A landscape with many peaks, sampled at points; each row gives a point and its height.
A climber steps from a point to the highest of its 2 nearest points, and stops where none of them is higher. Distance is the straight distance between rows; heights are no part of it.
Z_563 height 495: [-59 -34 -39  17 -28  20  11  15  -4  36  29 -28 -10  22 -25 -30 -10 -49
 -39  -7  20  29  18]
Z_203 height 502: [ -3  14  -9 -11 -25 -13  24  33 -13 -15  -2   7  19 -16 -22  29   1  17
  23  13  15 -23   8]
Z_343 height 362: [-31 -10  31  -3  10  35  26   7 -32 -18  21  49  33  12 -21  28  -8  12
  -6   6  56 -16 -38]
Z_29 height 450: [  2  18 -36  39 -21 -29   2  22  45  43 -10 -22   6   0  18   3  -6 -44
  41   1 -55   9  22]
Z_898 height 396: [-24  -3  21  11   6   5  42   3 -25 -22   5  29  31 -16 -44 -20 -11  47
   8  34  51  -4 -45]
Z_82 height 491: [ 31  -7  59  11  11  35   8 -37  35 -30   0 -31 -16  26 -33 -67  32  32
  24  -6 -24  60 -18]
Z_556 height 704: [ -8  -2 -17 -16  23  -9  -4  29   5   6   2   6  -7   7   6  56  -5 -57
  -1  -4  -2 -13  19]
Z_214 height 391: [ 16 -13   1 -24  -3  -4  34  -2 -78 -29  -3  35   4 -54 -29  18   2  21
 -19  23  36 -28 -31]
Z_798 height 526: [ 23 -12  47  13   6  26  39 -20  -7 -34   3 -14 -11  -2 -52 -71  20  51
   8   4  -6  43 -42]
Z_674 height 480: [-30 -30 -10  18  -5  -5  -2 -21 -32 -18   1 -30 -41 -13 -53 -38  27  21
  -7  17  22  40 -13]
Z_209 height 534: [ 15 -24 -23  12  -9 -10  -8 -16 -26   3 -17 -32 -59 -37 -33 -27  37  -6
   1  15 -14  33   4]
Z_667 height 336: [-44  -6  25  15   0  45  23  12 -29  26  41  34  50  28  12   4 -14  -7
 -12 -27  47   7 -39]
Z_876 height 297: [-18  11 -30  16 -65 -26 -38  -5 -11  44 -14  -2 -20 -25  41 -11  34  22
  27 -23 -15   6   9]
Z_175 height 402: [-41  -8 -53 -13 -33 -25  41   9   0  35  16  32   3 -35 -42  57 -41 -52
  12 -32  15 -35  29]
Z_781 height 482: [ 63   2  26  18  45  17  -3 -25  47  -8   2 -55 -17  26   3 -42  16 -16
  17   5 -65  55  15]
Z_744 height 659: [-24 -17  -4  -8  -7  15 -15  15 -16  -7  24   4 -14  36 -12   4  15   2
 -29   5  54  -5  -4]
Z_702 height 424: [ 26   7   9   7  67  -1  31  -3  13  -3  -8 -11  27  -5  -3   8 -26 -49
  10  31 -40  17  -4]
Z_417 height 604: [-56  25 -18  17 -40 -22 -37   3  12  58   5   8  18   6  58  10 -16 -10
  -8 -48  -9 -13   5]
Z_712 height 389: [ -5  -6  14 -27   7 -27 -46 -20 -31  49  10  12 -40 -17  32 -25   3  -5
 -54 -33  -7   5 -11]
Z_843 height 440: [ 36  31  45  39  15  40 -31 -19  30   8  20  -1  37  43  62  -1  26  29
  43 -26 -28  10 -17]
Z_576 height 446: [-26  15   8   9  43 -16 -37 -16  30 -62 -36   2  19   3  18  27 -17  22
  -5  33  31  -9 -14]
Z_714 height 472: [ 56   3 -17  14  36 -16  37   0 -12   7 -26  -2  -5 -48 -17  18  -6 -45
  16  43 -61   2   3]
Z_897 height 515: [ 54 -21 -11   0  -5   8  49  21 -17  35   4   7   3 -26 -32  12   6 -45
  23  29 -33  -1  -1]
Z_483 height 566: [-20 -15  -6  13  15  16 -47  -3   1   6   5  -9 -17  44  33  14  23 -25
 -19 -17  16  13   0]
Z_88 height 337: [-41   9 -19   5  -4 -15  31  36  19  12  11  19  25 -15 -12  87 -40 -34
  28 -37 -10 -37  26]
Z_4 height 245: [ -3 -28 -56   5 -78 -13 -19  -5   1  52  -6  29 -24 -30  16 -15  30 -15
  27 -10  -2 -12  30]
Z_969 height 603: [ 18 -37 -42  -6  -3 -21   4  10 -22  22   0  -4 -48 -20 -32  10  16 -46
 -16  26  11  14  19]
Z_878 height 426: [ 38   6  41  24  67  14 -22 -32  66 -29  -4 -36  11  36  13 -22 -12 -15
  -2  10 -46  47 -20]
Z_802 height 368: [-19  18 -31  58 -31 -27 -24 -12  12  40 -21 -17   3  -5  42  16  17 -15
  36 -18 -39  12   7]
Z_382 height 514: [-18  24  -7   5 -31 -56 -40 -14  20  65  14  -3   4  -6  54 -26 -10 -15
 -13 -55 -48  -7  -1]
Z_271 height 435: [-42  28  20  15  46   1 -10  14  33 -32 -15  -4  52  25  22  44 -38   8
  16  -5  26 -19 -23]
Z_57 height 714: [ 69 -11   1 -21  22  29   7   6 -14 -13 -21   0   9 -18  11  25  25  -4
  19  46 -17 -11  36]
Z_770 height 835: [-56  39  -6  24 -11  -2 -29  22  19  16   4   6  45  30  65  44   2   5
  23 -40   6 -23  -5]
Z_102 height 179: [-37  -1 -21 -11 -82  14  20  29  18  42  29   6  15  20 -12 -37 -36  -3
 -11 -16  12 -28  21]
Z_415 height 77: [ -1   9 -26 -19   1 -25  -1  16   0 -72 -29 -31  -6  -9  -9  14  11  66
  21  49  46 -32  21]
Z_681 height 565: [-28  -8   0  -5  26   1 -17  -1 -15 -36 -10  -1   2  18  -2  54   7  -2
 -11  23  52  -6 -11]
Z_60 height 11: [-19  18  20 -27  36 -48  -6   0  -7 -60 -28   5  14 -24 -10 -14 -40  62
 -31  25  22 -22 -42]
Z_146 height 473: [-45 -17 -68 -22 -35 -45   9  17  -1  36   4  -8 -18 -28 -21  22 -30 -60
 -17  -5  12  -7  38]
Z_910 height 260: [-58   8 -54 -23 -30 -32   6   1 -14 -22  19 -11 -16  10 -31  34 -20  11
 -16  -4  64 -26  22]
Z_463 height 548: [ 58   8  55  -1  21  45 -13 -29   5 -30 -22   5   8  13  22 -31  26  47
  23  20  -9  12 -10]
Z_438 height 569: [ -8  -2 -48   5 -20 -14   7  35  36  22  -7 -11   3  10  12  51  -5 -60
  29  -6 -19 -15  48]
Z_579 height 365: [ 17  10  33  20  61   3 -59 -51  41 -41 -30  -5  -5  14  18  -3 -11   7
 -26   5 -19  35 -30]
Z_572 height 542: [-13 -29 -64 -17 -29  -5  -4  24   4  32  14 -19 -38   9 -33  -3  -2 -58
 -40   3  21   5  37]
Z_335 height 486: [ 19 -18   7  10   5  -2  46  30  -4  38  33  -8  -3   5 -41 -36 -12 -33
   2  10 -27  16 -12]
Z_823 height 157: [ 34  -6 -42 -39  12 -12   0   2 -23 -61 -23  -1 -30 -15 -14  62  22   7
  -3  40  44 -38  34]
Z_652 height 381: [ 18  15   1  38  45   8   8  -5  -6  29   3   5  34  -8  33  34  -4 -55
  23  -7 -39  19 -21]
Z_636 height 158: [-31  24  12 -11 -45 -11   9  37  21  37  29 -11  16  33  10 -48 -34   2
 -15 -34 -27 -24  -2]
Z_96 height 621: [ 50 -15  30 -14  39  51   0 -32   6 -54 -38  -9  15   2 -18 -26  13  39
   5  62   9  17   6]
Z_912 height 310: [-30  -2   9   6 -41  51   5  30 -14  40  36  39  36  41  28  12  12   3
   4 -35  30 -17  -9]
Z_297 height 467: [ 29 -18  32  15  30   7  31   3  18  14  33 -37 -24  24 -37 -61  -7 -26
  -7   1 -46  47 -18]
Z_741 height 434: [ -6   3  -9 -30 -21 -15  50  16 -52 -25  16  32  10 -30 -41  45 -11  32
  17   4  54 -35  -2]
Z_936 height 570: [-29  48  26  -6  13   9  -7  42  36 -17   6 -10  49  39  47  54 -11  29
  42 -10  12 -35   8]
Z_954 height 498: [ 51  24  60  24  22  48 -11 -51   8 -13  16  28  26  12  32 -33  25  41
  18 -21 -30  25 -42]
Z_850 height 241: [-37 -20 -54  25 -81  12 -19 -15  11  76   2  29   3 -10  24 -32   5 -33
   7 -37   3   0  26]
Z_660 height 561: [ 63 -33  51  -1  40  54  34 -41  -6 -52 -27  17  -6 -11 -50 -58  13  44
 -10  30  -1  38 -25]
Z_95 height 218: [-17  14 -17 -17 -76  23  11  47  27  10  17  13  22  35   2  12  -5  12
  18  -7  27 -44  29]
Z_281 height 315: [ 38   8  59   4  53  -3 -55 -76  43 -61 -53  26  -6   0  29 -21 -12  42
 -56   2 -44  18 -22]
Z_914 height 545: [ 65 -24  28  -7  61  47  -9 -31  21 -29 -20 -30  -5  20 -17 -36  19  -6
   4  39 -28  41  35]
Z_471 height 416: [ 29   5  33 -14  21 -16 -62 -39 -11  20   4  -3 -41   3  42 -15  21 -15
 -45 -49 -41   9  -6]
Z_721 height 275: [-26  13 -23 -17 -43   4  42  58  39  10  24  11  31  17 -17  50 -39 -10
  29 -25   2 -45  40]
Z_630 height 834: [ 38 -14   1 -23  37  23   9  10 -16  -8  -9  18  -1 -12   2  64  13 -47
   9  22   3 -16  18]
Z_755 height 456: [ 17   8   4  15   2 -45 -46 -12  13  42  -7 -18 -34  -2  47  -5  11 -28
 -15 -35 -55  17   3]
Z_927 height 120: [ 37  -4 -38 -29 -24  -9  -1  16  -8 -47 -35 -23 -22 -27   1  31  40  33
  37  46  26 -36  50]
Z_120 height 316: [-70  12 -34 -39 -25 -26  -6  -3 -32   9  31   4 -24 -15  -1   2 -38  -3
 -57 -24  67 -10  23]
Z_966 height 144: [ -8   0  38 -21 -11 -15  -5  20  18  35  43 -26 -24  41  -4 -73 -16  -6
 -41 -39 -41   6  -4]
Z_41 height 282: [  9   4  52   4  29 -19 -38 -54   1 -62 -47   8 -23 -24  -2 -39   3  55
 -38   1 -21  14 -44]
Z_874 height 203: [-14  15 -49 -30  -8 -44   4   0 -16 -53 -10 -10 -28  -7 -33  58 -14   0
   3  21  51 -21  32]
Z_66 height 359: [ 30 -14  28  -2  11  -4  25 -27 -71 -32 -28  30 -10 -63 -17 -26  17  51
 -17  18  -8 -19 -31]
Z_378 height 41: [ -3  25   8 -21  10 -31  11  12  -6 -60 -36   3  25 -32   5  10  -9  76
  25  36  14 -36 -11]
Z_428 height 457: [ 40  12  70  -5   8  28   6  -7  35  -7  32 -24  -9  44  -4 -71  11  35
  12 -30 -38  28 -19]
Z_103 height 323: [ 26   5  28  -1  13 -19  -6 -24 -26 -57 -54  -3 -18 -37  -2 -36  13  67
 -10  15 -11 -12 -14]
Z_94 height 358: [-55   1  -3 -47  13 -22 -38 -10 -48  29  25  14 -24 -23  39 -16 -20  16
 -71 -26  43  -4  -2]
Z_266 height 479: [  2  -3 -35   7  -6 -27  55  19 -30  59  11  16  -6 -49 -28  11 -26 -55
   3   1 -29  13 -10]
Z_651 height 436: [-20 -20  -4  10  11   6  22  12 -22 -30   8 -19  -5   6 -55 -33   0  32
  -8  38  46  16 -26]
Z_83 height 598: [ 34  -4 -13  -6 -31   9  14  23  -1  12 -11   0  -1  -7   5   9  35  10
  35  21  -1 -13  20]
Z_355 height 278: [-24  -6 -22  23 -48  38  13   8  -1  71  27  28  35   9  10  -1 -10 -40
  15 -33  -1  -6   3]
Z_543 height 499: [  1   7  28  25  18  40 -32  -5  12  22  27   0  14  51  47   4  20 -14
  -6 -39 -11  23 -23]

For each start below, name the point where the climber stops.
Z_214 => Z_630
Z_4 => Z_630
Z_281 => Z_96
Z_636 => Z_969
Z_355 => Z_969

Call two points neighbours if one is among the 2 nearest of the other. Go from one point of each pair to the other, from neighbour to neighbour, staying as high as possible. Name the lowest point that can't be avoided.
Z_96, Z_770 => Z_271
Z_897, Z_744 => Z_843
Z_897, Z_96 => Z_297
